A landscape with many peaks, sampled at points; each row gives a point and its height.
A climber steps from a point to the highest of its 2 nearest points, and stops where none of them is higher. Distance is the straight distance between rows; heights are no part of it.
Z592: [ 94  91 100 124  93 104  95 111 109  82  87 110 101  97  92  87 112 109
  87 105  91  98 102  89 110  96 109  73 105  78  97 106  97 109 102  98
 100 116 103 101  96 107 116 112  88  86  98 113  98  88 116  90 106  76
 105  94 112  64 117 112 111 111 104]  h=5.1
Z714: [111 123 108  99 130  91  95 103  79 106  95 101 103 118 118  97  81 134
 113  98 126 109  98 113  84 108  92 137  94 129  82 104 108 102 102 127
 102  99 113 104  86  92  86  89 116 108 106  81 103  86 103  92 115 139
  87  96 118 110  93  99  98  87 118]  h=28.2
Z356: [ 99  89 116 105  77 108 112 104 105  88 115  90 122 118  73 140  99  93
 114 100  93 118 116  86  79 111 113 112 138 112  91 111 102  91 112  77
 102  76  93 109  66  99  90  96 127  81 110  93 100 115  72  87  97  74
  89  81 105 157  89  75  75 107  93]  h=43.6
Z582: [ 99  75  86  92 103 102 112  79  73 128 121  95  92  72  95 109 106  77
  92 112  76  66  93 116 100  92 102  94  99  83 112 101  85 107  92  94
  92 111  91 111 119 103  97 100  88 110  96 103  99 103  97  98  88  92
 131 136  76 105  83  92 113  92  93]  h=29.2
Z643: [117  74  57  87  99 105 116  95 110 107 126  96 102  89 106 122 103  85
 119 121  87  81  88  93  87 114  96  94 123  89  95 124 112  94  79  96
  85  85  93  99  91 103 103  94 115  65 122  89  93  99  89  74  94  82
 112 109  92  97  94 101 114  97  89]  h=1.6
Z452: [103  96 119  91  87  98  97 103 107 126 113  97 109  90 106 107 103 101
 129 103 107 112 101 128  85 101 101 102  98  89  87  93 120  77 114  93
  99  91  81  93  79  95 116  90 130  82 101  89  95  93  94  96 105 109
  89 103 103 126 107  90  96  70  87]  h=23.2
Z272: [124  77 103 103  87 114 107  79  91 124 117 104 100  80  99  92  97  83
 118  93  93  99 129  97  98 102  80 117  88  96 110 119  81  88  89 102
 114  88  85  79 119  66 107  86 110 106  74 100  92 105  93 100  84  80
  86 115  65 113  97 104  96 104  77]  h=44.8
Z642: [ 85  76  75  92 105  81 101  93  94  93 114  90  80  82  96 105 116  83
  97 111  84  61  79  95 111  94 103  76  93  75 100  94  99 126  89  90
  79 123  92  98 105 115 101  88  86  93 117  95 103  86  91  86 111 102
 130 106 102  66  93 123 118  79  95]  h=43.5
Z139: [ 97 101 108 101  97 115 107  93 119 103 100 118  95  81  78  73 106 108
  95  83 127  95 130  95 119  97 106 107 115 109  93 125  84  98  83 114
 113  95 116  95  99  92  91 126  92 101  81  87  79 103 109  79  90  70
  86  92 100  79 104  99 102 141 106]  h=9.6
Z816: [ 82  84 135  95  63 112 121  98 112  99 117  87 117  97  69 130 108  79
 106  96  91 119 104 102  95 104 114 108 130 102  92  97  97  89 116  70
 111  75  79 100  83 105 101  94 116  75 101 103 102 115  76 104  93  68
  86  87  98 155  91  77  75 106  88]  h=41.6
Z204: [108  99  97 100 126  85 102  89  71 113 107 110  93 104 110  99  88 117
 109 112  99  97  98 110  96 110  82 129  95 112  96  97 106 100  94 113
  98 100 112 109  93 101  86  93 108  97 101  94 102  85 103  88 103 120
  92 108 105  94  96 103 103  95 113]  h=30.0
Z470: [122  59  60  83  87 107 118  84 103 109 132  87  91  83  95 128 103  66
 116 108  87  76  99  76  96 115  76 107 118  99 111 131  99  90  74  87
  90  77  90  90 112  91  96  81 113  75 116  90  91 106  65  86  87  75
 107 111  76 105  84 109  97 106  77]  h=1.3
Z374: [ 93  86 122  86  64 119 115 101 114 111 126  87 115  78  89 119 105  83
 110  90  88 112  94 119  93 103 118  97 118  81  87  93 106  82 117  74
 103  87  68  95  92 100 116 102 113  82 100 108 101 114  81 114  94  74
  96 105  86 146  95  77  88  90  82]  h=38.7
Z569: [114  73 105  98  79 102  99  80  97 119 122 114  98  76 104 102  94 118
 122 113 105  98 120 112  98 108  88 123 112  86  77 115 101  91  92 115
 110  96  89  86  88  88 113 104 109  71  89 101  84  81 102  83 100  81
  88 118  99  79 100  98 108 100 104]  h=20.9
Z313: [111 124  90  86 129  96  85 102  84 112 106  90  92 101 118  74  84 134
 100 102 137  96  97 116  97 111  95 126  76 120  82  95 107  95  93 129
  99 102 125 107 108 101  97 104 100 115 101  81  91  97 116 103 111 139
  91  95 121  76  95 101 107  90 124]  h=28.4
Z955: [101 105  99 131 110 101 108 110  89  82  66 119 108 106  91  94 108 121
  83 112  84 101 106  83 110 108 113  90 118 106 109 118  85 111  91 111
 103 106 117 114 100 103  97 121  78  89 100 118  94  95 120  85  93  77
 101  98 104  79 104 107 108 123 115]  h=3.9
Z811: [109  78  90 116  99 101 104  99  97  95  99 108 106 115  99 118 102  84
 106 107  74 104 106  82  98 110  89 101 108 102 115 109 104  89  97  85
 105  78 101 104  98  95  94  91 113  78  96 109 102  96  89  87  93  77
  93  97  93 109 108 101  88 119  90]  h=50.0
Z858: [101  96  98  87 101 129 139  92 100 116 108  87 108  78  98 121 103  77
 117  90  89 100 104 102  84 103 105  99 118  94 105 136  94  95  94  87
 105  81  75  95  99  90  92  85 116  89  98  79  99 120  77  94  93  80
  97 109  73 168  77  87  86  89  78]  h=37.9
Z821: [107  83  85 111  93  95  91 111 102  87 115  97  97 108  84 101  99 101
  97 103  93 106  90  81  99 112  96  94 109  99 107  90 113  95  96  85
  97  93 124 114  94 113 104 109 107  85 114 113 100 104 103  91  91  82
 108  76 129  56 113 114  90 119  97]  h=56.1
Z630: [ 91  98  93 102  82 108  95 108 117  70 101  98 112 119 104 122  92  82
  89  91  83 102  75  88 113  95 114  98  96  99 106  82 108  99 117  89
 100  93 101 105 110 114  91 110  90 111 103 125 116 101  88 126 100  95
 111  95  96  98 107  92  95 114 101]  h=28.5
Z442: [125  84  94  89 109  93 108  65  78 131 128 103  94  86 104 107  92  78
 119  91  99  88 117 102  98  98  81 135  82 113 107 112  81  95  86 107
 105  86  94  81 119  76  89  78 110 126  81  83  95 101  88 100  82 108
  94 120  69 115  84  99 104  92  81]  h=42.7
Z939: [ 98 107  78 100 101  98  82 118  92  71  94  85  85 117 109 100  82 118
  75  99  98 104  78  81 107 103  85  93  73 106  99  74 119 107 117  98
  97 115 114 118 110 108 104  97  89 103 111 120 109  96  98 127 119 122
 107  85 118  68 112 118  96  93 111]  h=45.4
Z423: [109 118  89  94 137  90  89  89  72 114 101  95  81 100 115  56  91 132
  94 113 123  84 113 117 101 106  94 112  78 110 103  93  91 102  85 127
  99 116 127 105 112 104  97 115  83 131  97  78  90 103 131  96 108 137
  90 119 103  72  92 102 123  92 121]  h=30.1
Z238: [118  91 112  87  91  93 100  76  94 122 129 106 102  93  97 114  85  90
 119  82 115 101 110 101 106  95  81 145  91 124  94 104  95  94  94 109
 110  83 105  89 104  82  83  79 120 117  85  83  97  94  78 103  88 112
  87 101  96 111  85  99  87 102  90]  h=40.8
Z713: [111 113  79  92  79 114  70 118 136  88 110  89 122 118 115 104  96  96
 109  86 124 110  84  96 101 109 115  98  95  95  90  83 124  78 108 102
  92  88 100  80 103 110 117 117 101 119 105 107 112 105 103 123 108 106
 103  84 110  81 111  93 118 101 114]  h=38.0
Z555: [103  81  87  96 103 110 114  85  81 118 120 100 103  88 106 126  92  95
 105 107  77  84  92 117  87  98 105 110 109  84 103 106  99 100 105  94
 101  97  88 112 102 100  98 109 101 100  93 101 101 105  92  97  93  90
 121 133  82 133  90  76 102  90  97]  h=26.9
Z517: [110  96  61 107 114 104 109 113 118  93  98 102 113 110 116 111 110  93
 116 120  82  99  87  90  85 114 111  79 119  89 105 118 119  91  87  94
  87  86 101 100  91 105 108  98 117  63 122  93  97  98 107  75 101  87
 104  98  98  98 113 101 110  98  91]  h=2.0
Z711: [102 107  83  97  80 113  63 118 119  72 106  84 100 116 106  98  90 109
  87  78 115 106  83  85 111  97 101  92  74  96  93  73 119  94 117 100
  99 106 100  92 109 112 115 110  86 123 101 116 114 100  97 137 118 112
 105  82 114  67 113 110 107 101 117]  h=40.9
Z196: [100 106 115 102 107 115 123 100 109 109  92  99 113 104 104 115 102  86
 118  94  92 116 119 101  78 104 102  97 115 103 105 122  99  91 105  86
 107  81  79  94  83  84  94  87 126  87  98  82 102 107  90  88 100  88
  83  98  87 164  94  88  85  94  81]  h=39.8
Z155: [ 89 118 107  98 101 118 103  90 123  92  92 111  95  83  96  58 106 115
  91  77 129  91 120  98 123  84 115 100  91 109  90 115  86 106  93 125
 113 105 115  92 112  91  85 129  79 129  78  87  82  99 110  90  97  91
  92  90  96  79 106  97 112 131 112]  h=8.8
Z722: [102 106  72 120 125  89 106 107  78  79  82 106  95 100 104  79 104 121
  87 125  87  65  90  85 106 104 112  87 100  94 107 103  90 130  84 114
  79 137 117 106 105 109 103 111  71 105 125  91 101  93 118  86 116 109
 113 113 104  59  94 124 136  94 117]  h=35.2
Z318: [ 92  99  96  68  97  85  96  95 107 107 128  92  81  77  93  87 100  98
 103  93 128  91  88 105 120  99  99 106  84 102  85  87  99 104  93 106
  90 110 116 104 109 113  93  90 104  92 106  87  96  90  94  98 101 114
 105  74 125  49  93 116  90  95 102]  h=26.0
Z917: [ 92 103 124 111 116 100 104  89  77 118  90 116  93  89  87  85  98 119
  93 105  96 100 123 117 108  99 100 108 107 100 105 102  83 104  94 112
 115 112 111 119  98 100  91 117  86 107  80 107  96 104 122  89  90  94
  98 118  97  98  98  96  97 117 112]  h=11.5
Z82: [ 99 118  74  94 142  89 103 102  99  77  92  95  88 106 114  70  96 101
  90  99 116  85  93  78 111 105  95  98  76 116 103 110  87 127  86 110
  87 117 124  93 119 102  83  84  92 113 116  78 101  96 106  94 114 127
  99  76 109  60  98 127 107 104 104]  h=29.3
Z195: [109  66  73 104  98  90 108  92  95  90 127  87  88  77  89 100 118  69
 110 102  89  58 104  78 112  97  96  71  91  78 115 128  76 130  74  84
  85 122  76  77 121  91 110  68  89 110 103  81  90 100  87  86 100  80
 121 107  91  90  85 127 126  82  65]  h=44.0
Z17: [101 103 122  81  67 101  87 112 127 116 104  97 108  81 107  77 117  73
 106  87 109 120  98 121  97  87  95  86  72  88 100  75 110  73 109  91
 100  94  69  63 101  78 127  85 112  99  90 103  95 100 101 118  92 107
  73  96  83 119 106 103 100  73  78]  h=55.1
Z439: [ 86 115 139  85  81  97  99 109 126 106  86  94 110  99 106  91 109  75
 107  84 106 122  90 116 101  88  95  97  80 106 107  78 113  80 116  87
 105  88  79  79  89  88 105  79 117  98  99  97 103  99  91 122  97 122
  71  91  91 145 109  94  86  84  80]  h=47.8
Z921: [ 97 112 120 109 103 112 104 101 106 113  95 115 112  92  86  92 100 113
  97  98 111 110 120 112 100 102 112 103 120 102  93 111  91 102  99 104
 113  95 108 108  90 101  97 124  98 102  86 105  94 109 119  90  87  75
  99  99 107 101 104  89  96 123 110]  h=10.4
Z783: [112  78  75 115  93  90 101 102  95  83 110 110 102 117  96 122  95  98
 100 112  79  98  94  70 103 113  89 118 116 111 107 106 106 105  89  95
  97  85 119 112  96 102  91 101 102  79 108 114 103  88  84  82  94  78
 100  88 107  75 102 113  92 124 104]  h=52.6
Z897: [106  68 105 116  89 110 112  85  87 108  99 110  97  85  88 102 104  85
 109 106  78  95 120  89 105 100  82 103  99  88 115 118  83  95  92  96
 112  94  88  93 109  81 102  85 101  82  77 111  97  94  95  92  93  70
  91 111  76 105 100 108  94 111  85]  h=47.2
Z594: [115  75  81  83  70 106  90 102 118  93 147  88  98  88  96 113 101  68
 111  86  94  92  87  95 108  97 102  93  98  91 108  83 106  93  96  85
  91  97  94  87 115  97 104  97 109 112 102 104 102 107  88 109  87  83
 112  94  96  79  97 106  98 105  76]  h=55.7
Z317: [113 104  81 104 124  95  92  94  84 107 106 106  95 105 113  84  94 111
  98 116  99  86 104 107 100 102  95 105  89  98 109  97  97 105  90 114
  93 112 115 102 109 102  97 110  92 120 100  94  98  94 118  92 100 115
 104 118  98  75 100 106 121  98 110]  h=32.0
Z731: [ 99 109 115  84  98 103 118  94 119 107  97 101 111  91 116 106 103  69
 122  88 101 107  95 106 101  93  94 103  90 107 107 107 106  86 103  95
 106  79  80  77  98  80  89  75 120  95  99  82  99  96  86  99  98 109
  80  93  83 138  97  96  90  84  73]  h=42.6
Z806: [ 85 119 118 101  97  96  87 111 111  94  60 100  85 118 109  84 104  97
  84 103  96 121  97 106  99  88  84  69  85  92 117  83 109  85 116  95
 106 110  95  95 102 104 117  96 103  96  97 113 102  98 112 119 106 121
  96 108  95 108 124  96  95  93  96]  h=40.3
Z174: [ 90  93 114  74  84 113 128  94 100 119 118  88 104  70  97 119 103  79
 111  85  84 100  86 116  94  95 112  93 104  83 101 100 103  84 108  78
 105  88  68 102 101  93 100  87 112  92  97  87  94 123  78 107  90  94
  97 112  75 165  80  85  81  70  73]  h=35.5
Z361: [116  68  72  97 110  89 107  82  88 109 127  97  86  94  88 113 103  64
 112 106  87  74 105  79 104 109  73 112  99 105 118 113  89 102  77  87
  88  89 104  90 116  92  84  75 109 100 103  85 101  98  79  83  87  89
 103 103  80  90  90 121  99 113  81]  h=1.1
Z857: [112  93  92 103 104 105 100  98  90 111 115 100 108 110 118 126  89 110
 118 106  85 103  99 116  77 101 101 108 105  87  93 102 118  86 113  95
 102  88  85 104  82  93 106 102 118 100  96  90  96  99  90  94 105 103
 102 121  90 144 100  75 101  80  95]  h=25.0
Z831: [ 99 122  73 111 136  92 103 120  85  73  67  98  86 110 115  74  89 131
  74 113 103  89  84  75 100 109 102  90  90 112 107 101  98 128  95 112
  88 130 127 113 117 102 100 104  75 106 123  99 102 104 119 103 119 124
 103  91 111  60 102 127 113  96 115]  h=31.9
Z974: [106 108 113 121  87 114  65 106 122 107  82 103 107 112 105  68 113 120
  78 100 113 119 115 112  95  90  92  86  88  83  99  89 101  88 117 104
 108  96  91  80  98  95 134 124  90 116  84 114  91 101 125 116  98  94
  89 111  97 105 125  82 118 115 116]  h=56.0
Z432: [ 69 129 120  85 129  91 122  95  87 111  75 108  93  93 108 101  99 106
  86 104 107  95  84 122 104  89 111  96 111 108  93  94  95 116  98 113
 103 117 102 119 103 116  80 104  83  93 108 100 116  97 110  99 107 121
 114 106 105 103  85 102  91  95 116]  h=18.5
Z935: [117  81  65  61  74  99 104  94 123 104 143  88  96  71 108 120 113  62
 115  94 103  82  88 101 106 101 109  87 101  84 100 109 103  99  89  95
  73  96  82  77 117  96 108  89 107  99 113  90  91 107  86  99  86  88
 117  99  88  83  78 100 112  80  72]  h=53.1
Z944: [ 93  92 107 127 103 102  98  96  96  83  82 109  93  90  99  69 110 108
  96 105  89  89 118  88 118  86  98  76  88  77 108 114  80 113  95 108
 107 133  96  89 105  89 107  96  84 107  87  96  93  87 116  88 114  99
  95 107  98  76 109 116 122 106  97]  h=6.4
Z324: [ 84  90 136 115  95  93 102  83  86 103  70 114  93 101  98  86 100 112
  85 100  82 118 119 106 114  92  72 115  83  99 101  96  86 103 110 111
 121 100  91 101  93  90  99  87  93  88  71 123  94  81 105 104 102 104
  76 104  90 107 113  97  87 111 110]  h=17.1
Z301: [118  82  80 110  88 107  80 112 116  92 124  93 103 108  98  95 105  88
 106  97  96 105  99  87  95 106  98  81  97  88 114  89 112  87  99  84
  95  95 109  93 100 101 116 102 116 103 107 105 101 105 106  99  95  80
 104  87 111  71 117 108 102 112  83]  h=59.6
Z825: [108 121 104 110 107  86  88 121  80  85  82  93 107 141 109 125  81 142
  95 104 102 124  84  98  71 115 102 119 110 132  94  85 122 101 118  99
  95  88 116 130  80 105  97 117 103 108 116 114 105 113  95 112 104 118
 103  95 124 123 103  88  85  81 116]  h=39.5
Z764: [ 99 118 128 123 122  84 109 103  74  88  52 121 103 114  98  95 100 137
  87 104  93 123 121  96  95 111 100 118 111 127  99 111  82 117  98 118
 113  97 106 120  87  99  87 118  86  89  87 119  97  99 117  90  96  98
  81  98 106 111  98  94  84 117 125]  h=55.0
Z193: [115  82  80 100 111  91 106  82 102  96 113 106  79  92  87  95 103  72
 111  99 110  79 128  68 119 105  81 113 100 108 110 130  74 105  66  99
  97  99 109  77 112  83  86  77 103  96  96  73  96  93  83  77  95  91
  88  92  87  70  88 130 103 121  84]  h=0.8
Z835: [ 83 102 146 104  88  94 100  91  93 107  87 107 106 109  93 104  95 113
  90  92  97 126 109 113 104  92  87 125  95 112  88  87  97 105 122 101
 118  93  91 111  87 100  95  90 105  95  84 117 102  91  91 114  99 107
  82  95 106 126 107  85  76 104 108]  h=19.2
Z303: [ 91 111 117 121 102 111  88  97 116  88  68 106  91  96  99  51 111 114
  83  89 106 103 122  91 114  83  96  81  80  93 105 106  83 106 103 112
 114 117 106  87 109  84 106 112  84 123  80  99  85  94 117 101 104 104
  87  98  97  86 118 106 115 120 106]  h=7.5
Z753: [108 108 118 111  85 104  76 105  98 104 110  99 123 119 107 116  88 130
 111  92 121 115 102 119  88 101  95 135 100 111  67  97 116  93 120 113
 109  85  95  92  73  92 104 104 113 109  93 100 101  84  92 108 111 115
  87 102 114 121 103  79 100  90 120]  h=46.6
Z965: [107 111 113 111  94 108  70 107 113 114  95 100 117 109 118  82 102 122
 105 100 121 119 110 122  91  98  87 111  88  93  81  94 111  83 110 113
 111  85  93  79  89  90 124 107 108 108  84 100  93  89 114 107 107 112
  83 105 106 107 116  86 111  98 116]  h=50.7
Z954: [114  97  81  87  96 114 100 100  98 119 123  90 101  78 108  99 109  71
  97 101  89  84 102 112 100  86 112  72  94  76 117  96  92  97  95  96
  88 114  88 103 126  99 112 105  95 126  96 102 100 115 105 109  88  93
 128 130  77 108  92  89 118  89  83]  h=31.7
Z88: [ 93  56  94 118  91  98 108  92  80  95 114  92  83  76  73 100 115  79
  99 105  78  67 102  85 117  91  93  74 104  78 117 111  76 117  81  84
 101 127  86  98 114  97 106  77  85 100  92  98  96  96  95  88  99  77
 118 109  96  84  91 132 111  97  77]  h=40.4
Z76: [106 116  75 115 107 107  78 123 115  84  83  96  97 117 107  79  95 123
  89 104 117 105  90  79  92 106 115  77  91  93 103  92 118  97 104 103
  94 109 123 104 107 110 124 125  86 112 113 107 103 119 119 112 111 101
 109  85 125  53 121 110 114  97 114]  h=45.3
Z51: [ 99 109  83  69 121  81 103  95 109 100 114  94  88  90 104  86 104  80
 105  98 125  87  91  96 116 101  93 104  78 110 101 105  92 113  82 108
  82 102 118  87 112 106  81  75 107 104 112  75  96  92  98  93 102 122
 100  71 109  63  89 115  97  95  92]  h=27.4
Z927: [ 84  75  94 120 104  98 106  98  82  90  97  98  89  97  72 105 110  80
  81 108  71  77  93  83 118  89  97  79 105  93 124 102  83 116  89  86
 102 119 106 117 115 110  91  89  83 107  96 109 103  95 100  94  96  87
 123 107  99  89  93 121  98 115  91]  h=36.8
Z671: [ 84 128 128  92 113 100 105 104 102 116  83 101 101 108 101 104  97 101
 107  95 113 116 108 128  78  89 112  89 111 100 100  92 105  96 115  98
 105 107  91 106  84 102  95 103 113 112 101  88 107 112 111 106 104 117
 105 105 105 141  95  84  85  87  93]  h=25.8
Z515: [ 90  96 120 111  91  99  84  89  88 103  83 109  90  99 112  81  97 122
  85 106  89 106 110 117 113  88  79 106  77  86  93  88  96  97 113 116
 117 115  92  98  97  94 113 101  87 101  76 121  95  77 110 108 109 112
  89 123  89  91 113  95 107  96 113]  h=15.2
Z875: [105 107  86  78 113 109 112 110 105 126 114  89 100  79 105  98 115  73
 111 105  97  98 100 121  89  99 110  67 105  82 115  98 104  91  91  88
  86 100  90 105 110 107 106  96 113 101 109  88 100 121 112  94  90  99
 117 112  91 118  95  93 105  84  79]  h=33.9
Z848: [ 90  98 124 105  75 102  84 107 122  99  84 101  96  98 101  69 118  82
  85  91  96 120 102 103 103  77  83  76  73  81 111  78  99  90 113  86
 106 106  79  71 100  85 131  88 100 102  87 112  97  95 107 123  96 102
  81  99  84 109 122 107 100  94  82]  h=47.7
Z598: [ 95  85 106 123 114  98 104  83  65 102  95 113  86  86  78  82  99 119
  84 110  83  77 119  98 123 101  98 111 101 104 114 106  74 109  85 119
 107 122 121 119 106 101  81 114  72 106  84 106  96  96 113  86  97  88
  94 116  95  76  94 110 107 123 118]  h=12.7
Z308: [ 98  78  69  72  97  79 103  91 106 102 131  87  81  72  95 105 126  64
 110 106  99  63  92 101 108  95 103  75  91  76 103 110  93 122  81  92
  71 109  85  81 114 104 108  76  97  96 116  83  89  95  94  86  98  95
 120  95  95  70  82 117 118  70  75]  h=48.2
Z524: [ 85 102 121  94  72 104 100  98 112  83 108  97 120 116  93 128  86  88
  96  84  90 112  79 103 111  96 119 123 102 112  92  77 106  99 124  88
 109  83  94 104 102 115  87 106  98 109  97 121 115 106  80 134  99 101
 101  93  99 129  99  71  87 114 103]  h=25.4
Z123: [116 111  84 125 110  94 105 118  88  87  76 117 121 122 111 110 102 133
  98 121  82 112 100  93  85 116 118 107 126 109 103 107 103 106  95 108
  96  90 112 117  83 103 109 132  90  84 110 119  98  99 118  84  91  82
 105 106 105  93 111  94 110 103 116]  h=2.9
Z15: [128  96  64 115 118 104 105 107  92 106 105 111 115 114 114 114  99 117
 117 121  82 101 109  96  75 121 106 112 127 101  99 118 111  99  87 105
  92  89 106 108  82  94 107 114 113  78 111  99  99 100 108  71  91  86
 105 115  96 106 105  94 117 106 105]  h=2.4
Z164: [ 99 100 111 118 102  92 116 105  87  91  89 101 110 127  69 142 104 102
 110 105  91 119 124  82  74 113 111 114 140 123  99 114  92 102  97  89
 104  78 103 124  72 103  82 102 119  80 103  95 105 115  84  73  91  77
  94  80 110 147  83  90  66 112 107]  h=45.5
Z316: [108 105  96 128  94 108  67 118 118  86  76 101  98 121 102  66 109 131
  77 101 113 115 105  85  95 102 102  73  86  84  97  92 109  93 113 100
 104 105 110  91 100 105 138 125  86 108  99 112  92 107 125 111 112  94
  93  92 117  66 132  97 115 108 117]  h=49.8
Z395: [ 71 137 119  78 119  96 117  98 102 111  83  99 100 100 105 117  96  95
  96  90 114  99  85 125  86  85 129  87 120 105  94  89 102 108 110 103
  99 113  92 113  97 118  79 112  93 114 111  88 120 116 105 112 106 124
 123 105 101 136  79  86  88  87 103]  h=22.5
Z694: [ 78  94  89  95  98  99 109 101 103  83 100  97  95 101  93 116 105  75
  83 100  81  83  69  91 117  86 109  82 101  94 112  87 100 112 102  87
  93 108 103 114 114 120  84  97  82 106 108 111 114  99  92 108 101  97
 127  99  97  89  94 110  93 104  95]  h=32.6
Z349: [ 77 106 136  88  80  96 101  93  99 106 103  98 105 103  97 123  89 103
  98  86  98 111  87 122 105  86 107 122  96 105  81  76 107  96 129  98
 112  99  86 109  91 110  93  96 102 104  91 108 111  93  80 126 107 120
  99 104 100 135  97  78  81  85 107]  h=22.1
Z401: [103 110  68 107 111 102  89 116 118  83  99  95  99 106 104  85 106  91
 100 101 112  86  91  79 103  96 117  68  92  82 111 100 101 112  93  95
  85 121 114  93 114 111 109 105  92 120 114  90 106 112 112  99 107 103
 124  89 117  61 110 117 120  97  94]  h=41.1
Z904: [109 119 110  94  76 116  84 108 136  94 114  96 130 112 102 105  92  97
 110  78 131 120  98 107 103 107 114 114 110 112  82  93 110  85 112  96
 102  81 101  78  91  99 101 113 113 118 102 103 106 109  97 121  96  99
  90  83 111 111 104  79 104 116 107]  h=36.9
Z984: [112  81 118  95  74  99  97  89 100 124 127 107 108  86  99 115  91 113
 128 104 114 106 111 117  90 104  88 128 113  98  74 107 113  85 106 104
 106  89  88  92  76  89 111  90 127  79  97  94  90  84  87  90 101  93
  89 106 108 106 102  91  94  87  96]  h=21.9
Z973: [ 89  99  69  98 116  83  99 103  87  87  97  97  88  93 106  93 103 108
  87 117  94  68  75  92 107  99 110  86  91  82  96  90 105 132  92 107
  78 132 104 107 104 118 105 102  78  92 124  98 108  83 102  94 119 115
 125 102 110  54  95 123 122  80 116]  h=38.8
Z685: [ 99 126 118 110 109  84 100 115  82  76  56 105 104 131 113 109  88 135
  75 101  94 128  93  93  90 106  99 111 102 133  96  92  98 116 114 106
 107  92 106 128  95 108  94 118  84  97 102 131 102 105 106 114 100 108
  96  96 109 115 105  86  82 101 120]  h=45.2
Z218: [ 89 110 100  87  93 108 104 113 124 105 101  96 109  94 100 108 108  80
 108 100  99 109  86 115  97 102 121  76 114  85  99  89 115  84 108  85
  95  93  93 102  96 117 104 108 108  88 112 104 110 109 105 103  98  91
 111  94 107 108 107  93  98  95  93]  h=37.0
Z219: [ 80 114 109  92 134  93 125  91  82 102  80 109  89  90  97  84 103 102
  86 106 104  89  95 103 117  96  95 104 102 117 100 105  86 118  83 117
 101 114 116 113 110 109  72  91  82  94 102  93 106  93 113  90 103 114
 101  92 103  82  86 119  94 113 113]  h=15.8
Z48: [ 88 142 127  97 113  98  88 105 104  98  61  99  95 127 119  94  84 120
  89  91 117 124 101 117  81  90  97  98  98 119 100  93 106  97 115 114
 112 106  99 105  98 100  98 109  96 121  96 106 109 107 115 122 105 135
 100 109 102 131 103  83  94  96 112]  h=29.6
Z80: [107 109 112 108  87  98  82 118  97  92 109  91 121 133  97 125  86 132
 114  98 116 118  91 106  79 112 112 124 114 120  76  88 125  89 124  98
  93  86 110 113  67 104  98 107 119 102 117 103 106 101  85 108 109 116
  98  84 129 124 106  85  90  85 115]  h=43.2
Z838: [110 104 112  92  88 103  92  94 108 109 123 103 111 102  95 106  86 101
 109  82 122 109 105 105 109 101  95 130 101 119  91  95 103  94 100 103
 110  85 114  99  98  96  87  98 116 116  92  95 101 100  90 106  90 103
  93  89 112 100  97  95  88 117 100]  h=39.1
Z61: [ 99  98  92 105 132  94 117  83  80  94  94 112  89  94  86  84 102  97
  89 103 103  69 110  83 121 104  94 117 105 122 106 118  72 120  71 117
  96 111 125 104 113 100  68  98  78 110  97  85 104  92 101  83  94  98
  94  97  90  75  81 122 107 131 117]  h=14.2
Z815: [ 80 127  99  87 106  94  97 117 101  86  68  92  82 106 106  98  88 113
  71 103 106 110  77  89 105  99 101  75  88 105  99  80 115 103 118 100
  97 122 111 120 114 119 101 106  81  90 116 121 116 106 104 129 119 124
 114  88 113  76 110 112  91  91 117]  h=53.7
Z460: [100 107 131 119 102  86 105 103  81  97  81 114 112 119  76 119 101 124
  99 102 102 128 128  94  84 110 104 125 125 124  91 107  87 114 105 103
 112  84 103 119  72 102  86 112 107  87  91 109  99 104  98  83  93  82
  86  85 115 125  96  86  71 114 118]  h=48.4
Z348: [ 75 127 111  79  99  98  95 115 123 103  81  91  94  97  97  98  98  88
  95  94 118 115  78 109 104  99 122  70 100  96 103  74 118  84 114  89
  92 108 102 105 108 128 103 112  93  97 118 109 118 118 106 127 110 114
 115  85 115  88 109 103  90  92 106]  h=42.9
Z677: [ 84 137 118  88  99  97  82 112 114  83  56  90  86 133 122  95  88 108
  81  93 107 124  85 104  95  91  81  84  81 114 103  83 120  86 121 107
 106 103  94  97 106 105 105  94  96 102 100 116 110  96 102 137 113 143
  94 103  97 126 118  89  94  92 112]  h=34.3

Where does a climber stop that starts at each point below?
Z984 -> Z815
Z238 -> Z301
Z174 -> Z764
Z944 -> Z17
Z361 -> Z17
Z569 -> Z301
Z671 -> Z17

Write out the way that a climber takes from each point below.
Z904 -> Z838 Z238 Z442 Z272 Z897 Z811 Z783 Z821 Z301
Z955 -> Z592 Z944 Z303 Z155 Z139 Z921 Z917 Z598 Z61 Z219 Z432 Z395 Z671 Z48 Z677 Z806 Z848 Z17
Z193 -> Z61 Z219 Z432 Z395 Z671 Z48 Z677 Z806 Z848 Z17
